Each row is a point on a landscape with many peaks, with its height.
From any point a climber takes the steepest step (rise divided by distance) to one of its 2 nearest points. It stops when none of these is higher. Distance is the straight distance between rows; heights are no part of it.
q191 height 477: [  0  21  25  16  -7  29  15  14 -12 -14 -19  35  10 -10  32 -42 -13  11
 -27   2 -32]
q673 height 29: [-10  -3  -4  -8   4   8  12  13  15  33   5  -1   0  -4 -15  30   2  -3
   1 -26   1]
q835 height 380: [  2  19   1 -13 -15  36  -7   1 -10 -12   8  38   0  -6  19 -36 -30  -4
 -11   7 -34]
q702 height 231: [ 16 -14 -14 -12   7 -37  -1  -4 -16  16   6 -29  45 -12 -45  38  23  -1
 -13  18  62]
q960 height 315: [  6  11  18  -6   9 -20   5   2   4   8  21  -8   4   6 -24  11   7  16
   9   4 -27]
q943 height 441: [-14   2  41  24  14  -8  10  10 -16   1  -7 -21   4  -8   0   7  -7  17
 -13  -3  -4]
q662 height 437: [  0   0   9  67  27  13  25  12 -22   0 -18   4 -14  -2   0  44 -28  22
 -22 -32  41]
q788 height 293: [  3  -4  12 -20  -9  -6  -3   7  17  -7   6  30  -2  11 -17  -3  -7  -9
  31   3  20]
q273 height 471: [-16  11 -18 -14 -11 -16 -21   8  -3  -8  17 -10   9  -4   0 -24  12 -13
  14 -10 -26]
q331 height 448: [  8  -4   3 -30  15 -39 -17 -13  11 -16  17 -18  11  12  11  -1  -5 -11
  -2   6   4]
q71 height 36: [-21  -7   9 -10 -14   6 -19 -10  -7   3   7   6   1   5  24   1  18 -23
  -7  36  -8]
q319 height 227: [  8  20   1  48  27  28  14  25 -11  -4 -24   4 -39   3  -9  31 -21  18
 -20  -6  26]
q63 height 257: [ 11  -2  -6 -11   7 -23   1   8 -30  15  16 -27  33   0 -33  18  -7 -10
  -8  18  38]
q397 height 512: [ -5 -28  12  10   0  26   1  -4  16 -10  -3  16  17   3  28 -38 -16   0
 -11  -8 -35]
q194 height 361: [ -1   5  14 -11   1  24 -11  -8  28 -32  16  10  -8  20  41 -21  -2 -16
  10  10 -15]
q681 height 616: [  4  -7   0 -15 -31  26  -2 -34  22 -53  14  21   7  -8  30 -35  15 -26
  11  -7 -47]
q735 height 316: [  6  47  -1  43  15   9  30  21 -13   3 -33  32  -3  -1  21  -8 -19  37
 -23  -5 -18]
q967 height 451: [ 21  22  11  59  11  19  27   2  -4   6 -29  15 -27  -3  32 -36  -3  30
  21 -12  -5]
q838 height 501: [ 22 -28  -8 -28 -11 -17 -11 -32  17 -10   5  20  -1   8  14 -16  -2 -29
  11  -2 -11]
q379 height 717: [-16 -10  21 -22 -13   8 -20 -13   6 -20  16   6  24  -7  -9 -34 -14  -5
  13  18  -7]
q427 height 211: [-19  10 -12  33   4  16   8  22  -9  20  -5   1 -39  -8   7  42   6  25
 -12 -36  16]
q989 height 515: [-12  17  -9  -3  -5  17  -6   6  14   1   8   1  -3  -4  16 -28 -10  -5
  19 -27 -33]
q305 height 60: [-12  -4 -18  26  12 -11  10  13   3  21   4   5  -1   4 -30  43  -7  21
   9 -33   4]
q583 height 303: [ 12 -20 -21 -45 -26   3 -35 -29  13 -11  40   7  51 -15 -18 -33  36 -30
  13  27  -4]
q865 height 313: [ 19  -3   1 -53 -27   1  -2  -5  -3  -1  19  -8   2  -5 -16 -11  32 -23
   3  21   5]
q182 height 593: [ -6  34  13  10  -6 -12  13  17 -16  -6  -9  -1  -9   3  20  -5   9 -24
  18 -10  -3]
q13 height 724: [ 15  30  12   2  -7  29  24  -6  12 -11 -13  25 -31  11  55 -20 -14  26
   7  -2  -2]
q500 height 533: [ 17 -12   5  -5 -14  -9   8  -9   4 -16 -14  15 -14   4  24 -30   1 -16
   9 -17 -19]
q803 height 449: [  3 -25   6  -5   1  24  -8  -7  10 -11   8  -4  24   2  10 -32   1 -35
 -14  10 -38]
q834 height 427: [ -7  -5  -6  -7   1  -3  -1  11   1   3  12 -19 -24   9  28   0   6  17
  -7 -24 -12]
q11 height 359: [  0  16  42   3  15  -4  -4   3   3   1  11  -1 -12 -10   8 -12   4   9
  -2  -8 -30]
q26 height 506: [ 12  -9  -7 -18 -23   3  16 -34   4  -6  10 -16   3  14  -4  -8  11  -5
  28  23 -26]
q376 height 89: [ -5   6 -18  -7   9   8 -12  16  -3   4 -10  12 -18  14  12  14 -22 -20
 -19  15  14]
q56 height 277: [ -9  16 -19  39  12  11  17   5  10   1 -50  15 -14  -4  38 -15 -33  26
  -2 -29   6]
q530 height 398: [ -4 -12  -3 -12   8 -14   1 -11   6  10 -18  10  13   2  -7  15  -9 -15
 -27  14 -21]
q544 height 482: [  2 -16  -9 -14  -8 -10 -13  -5 -10   0  11 -24 -36   0  -6  -2   6  21
   9  -3   5]
q475 height 576: [ -3  27  25  38  10  -1  26  19 -25   3 -18 -11 -12  -6  16  11  -6   3
   2 -20  12]
q479 height 61: [ -6   5  -1   2   5   5 -22   6 -12  20   6   3 -21   2  -2  16  14 -27
   1  25  14]
q560 height 536: [ -5  -4  -1   3  -4  -9  -2 -23   2  -3 -19 -11 -31  -6   3  -8 -22  24
  22 -10  -1]
q932 height 358: [ -9 -15   0  -8   6 -38   2 -23   4  12 -19 -17  18 -13 -26  21  -3  -3
  -3   1   0]
q362 height 416: [  1   8  -1 -36  -3 -15   0   8   0 -19  12   1  19  11  24 -12 -17 -20
 -21  -5 -14]
q856 height 484: [-14  -3   0  14  20  22   2  21  10   4 -13 -30   3   1   3  -9 -19 -20
  -7 -11   1]
q811 height 412: [  5   8  25  48  13  10  21  13  -8   0 -22  16 -19   5  10  -6 -21  26
  15  -9  17]
q453 height 511: [ -9  20   0  13 -20  20  22 -18  24  -7 -29  33  -5   5  30 -11  13  10
   9   3 -52]
q746 height 372: [ 14 -20 -13 -18   4 -17 -23  11   8  13  18  -5  -1  -3 -43   0  21  -4
  17   2  30]
q449 height 654: [-11 -10  21 -17  -6  10  -9  -1  -1  -1  10 -23   9  -1 -20 -11  -1  -3
  13  25  18]
q373 height 476: [ 14 -25  -7 -33  -3 -36 -13 -32  14   4   6  -7  33  -2  -4  -4  14 -31
   5  12   6]
q738 height 447: [ 11  13   3   8   6  31   8   4   4  13   6  11 -20  -7   2 -28 -31  28
  12 -24 -22]
q122 height 577: [-20  -8   6  -3  20   5 -24   8  16   3   5 -32   6   0  -7   5  -9 -20
   9   6  33]
q596 height 320: [ -7   8 -12  -5  17 -40  -8 -16   5   0  -4 -15   2   0 -29  39 -13   5
   6   2  30]
q90 height 331: [  4  -6  18  13  11  -8 -11  25  -1  10  10  12  -6  -3 -38   6   5 -10
  23 -10  25]
q700 height 131: [  4   3 -20  30  25  14  -1  26  -7  -1  -6  -4 -21  25   0  17 -19   7
 -15   6   9]
q321 height 285: [  5  15   5 -26  -2 -12   8  23 -28   7  16 -21  12   0  -7  12  -4 -14
 -23   4  10]
q622 height 337: [-27   9 -32   9   8 -20 -15   5 -16  27  25 -37  12  -8 -21  39  13   8
   2 -13  14]
q37 height 422: [  1 -20 -17  -1  10  16  -6  11   3   3   8 -26  23  13 -10 -25 -12 -25
  -2   6 -11]
q241 height 318: [ 10 -15   4 -24 -18   9  20   6 -32  14   8  -5  10   3  -4  -8 -21   3
 -14   2  -3]
q28 height 329: [ 13   3  12 -44 -10   9  -7  -2  20 -15  21   2 -22  10  13  -5  14 -13
   1   5  -7]
q253 height 369: [ 15  -7  -6  -1   6 -32   1 -14 -34  22   8 -29  -5 -29 -46  36   9   4
 -11 -12  28]
q733 height 609: [-13  14  17  -8 -15  15   6 -23  11   2  -7  11 -25  -4  37  -4 -12  20
  14  -6 -12]
q667 height 381: [ 22  19   7   0   5  14  14   8  -9  10  -3   9 -43   0  -6   6 -21  20
  -1  -8  -4]
q340 height 349: [ 18 -27 -12 -35  -8  -4 -26  -5   2  13  15  -2  22  -2 -42  -5  23  -5
   4  41  41]
q137 height 206: [ 11  19   0  38  21 -19  14  12 -15   0 -31  31 -22  -4   8  15 -20  28
 -25 -16  -9]
q880 height 261: [  6  -4  20  40  29  -8  -9  25   0   7   1  18 -26   7  -7  20   8  -3
   3 -16  17]
q921 height 147: [ -2 -13 -15  -3   8 -46 -17   8  -4  14   8   8   2 -10 -36  52  32   0
  -7 -11  46]
q61 height 190: [  9  -6 -26  14  15 -38   0  -5 -21   5  18 -15  23  -7 -53  72  13  11
 -14  -7  60]
q89 height 457: [-19   5  -3  18  -2 -22  13  -3 -12 -10 -26 -12 -14  -2  -1  24 -24  31
   3 -16  20]
q291 height 672: [ -6  21  -8  10  10 -25   1  19  -5  -5 -18 -18  -7  -3 -14  10  11 -25
   3 -11  -3]
q302 height 619: [  4   2  31  26   0  38  12  -4  20 -29 -12  35  25  -4  37 -55  -9  -3
  -8  -4 -42]
q456 height 402: [-14   1 -25 -18   4 -27 -26  11  -6  11  30 -43  31  -5 -17   3  25  -2
  -2   8  12]
q579 height 122: [ -4  16  -3  46  23 -15  16  17 -18   6  -8  10  -2  -9 -15  34 -24  33
 -17 -39  -8]
q361 height 311: [-7 -5 26 12 -8  6 17 17  5 -4 -8 22  3 13 -2 -4 -5 16 21 -2  3]
q558 height 298: [ 12 -14 -15 -38 -15  -6   6 -12  -3  15   0 -33   0  -4 -27  12  27  -7
 -15  23  -3]
q819 height 421: [ 10 -14  -2  -5   2 -14 -10   5 -22  20  26 -14 -21  -8 -35  25  14  24
  -2  -1  20]
q917 height 276: [  1  -1  -9 -39  -7  -6  -3  -7   4  34   8 -24   8 -23 -40  33  29  -9
  -4  10  37]
q120 height 119: [ -2 -20 -11 -14   4 -44 -31  -8  -7  26   8  10  11 -10 -10  25  28 -19
  -9   9  26]
q646 height 565: [ -6  14 -12 -10 -26  39  13  -8  24 -18  -4  16  -7   0  27 -28   9 -10
  10 -12 -48]
q17 height 440: [-11  -4 -24 -23 -11 -26 -30  -9   4 -10  32 -19  38   5 -13 -23  26  -6
  21  18 -13]
q45 height 81: [  8   4 -21  23   7  30  25  25   8   2 -13   4 -16  31  28  -4 -11  17
 -10  -3 -17]
q994 height 543: [  9  -2   8 -16 -28  26  13 -33   0 -19  10   4 -14  12  22 -23 -14  17
  20  16 -26]
q201 height 330: [ 28 -10 -17 -39  -2  -8 -25 -20   9  28  21 -30  42 -15 -31   1  49  -5
   0  48  38]
q41 height 436: [ -5  46   2  23   4  15  27  -1   8   4 -35  16 -10  -3  20   0  -2  18
  -7   1 -45]
q541 height 790: [  2  -8 -10  42  24   0  11  12 -32  -5 -11 -22 -14   4  -8  50 -23  -2
 -34 -14  42]
q696 height 371: [ -6  -1   4  14   5 -20  14 -11 -15   0  -4 -23  -6  -5 -27  51 -22  15
   8 -16  53]
q655 height 271: [  8 -22  -2 -29 -15   5 -12  -3  22  -7  30  29  24  23 -14  -9  18 -16
  21  24   0]
q755 height 249: [  0 -12  14 -14 -14  28   7  -3  23 -13   6  38  26  22  -2 -11  -4 -22
  12  25 -17]
q116 height 360: [-19  17 -11  34  14   2  24  12   4  -7 -30 -13   5   9  17   4 -39  42
  -5 -21  -1]
q151 height 618: [ 12   0  13  34  -5  11  16   1  -1 -15 -21  15 -15   4  37 -48   8  11
  13 -13 -29]
q308 height 450: [-13   9  -1  10  -1  -4   5 -17  15  -1 -17   6   5  12   6   6  10  -7
   3  19 -45]
q313 height 21: [-13 -23  -6 -38 -34   7 -28 -25   4 -14  11  20  13  -6  10  -8  30 -27
 -12  36  -7]
q335 height 333: [-19   6  -7  24   9  11   6   9  -5  24  -3   1 -18  -4  31  14  -8  32
 -18 -27 -20]
q718 height 410: [-20   7  20  -3   9  16  -8  -4  21 -18 -16 -11  -5   1  31 -14 -12 -19
  -5   7   0]
q270 height 8: [-10 -25  -6   1 -10  16   0  12  14  22  -1  12   1   1 -11  -9  15 -18
  14 -15 -14]
q365 height 559: [ -6  -9  -8  26  20 -13  -4  21 -16   1 -15 -26  -5  -8 -30  28   4 -22
 -15 -11  34]
q457 height 362: [ 10  -5  29   2   2  -1  21  17 -24  -8  -1 -11   7   4  16 -23 -23   8
 -16  -9  -5]
q485 height 661: [ -9 -11   0 -17 -30  23 -19 -33  11 -50  19  11  15  -1   7 -38  -3 -12
  24  18 -23]
q918 height 99: [-17 -31 -12 -28  -7 -23 -31  -7   7   9  -6   7  -3 -19 -10  -1  15 -10
 -11  -5   9]
q307 height 597: [ 11  15   7   6 -21  40  15 -10  25 -37 -19  49 -27  11  56 -36   6  31
   1   7 -18]
q263 height 314: [ 22 -11 -24 -40 -24 -11 -32 -31  -3   8  15 -10  56 -19 -20 -23  46 -27
   5  54  26]

Call two points neighbours if one is among the 2 nearest of the other. Go from one point of each pair to the other, from neighbour to neighbour, staying as high as possible. Name the lowest point that can't be avoided.
q646 and q746 => q583
q475 and q151 => q811
q475 and q541 => q365
q13 and q302 => q37
q646 and q13 => q453

For each start below, name the point where the climber stops.
q120 => q475
q71 => q541
q673 => q646
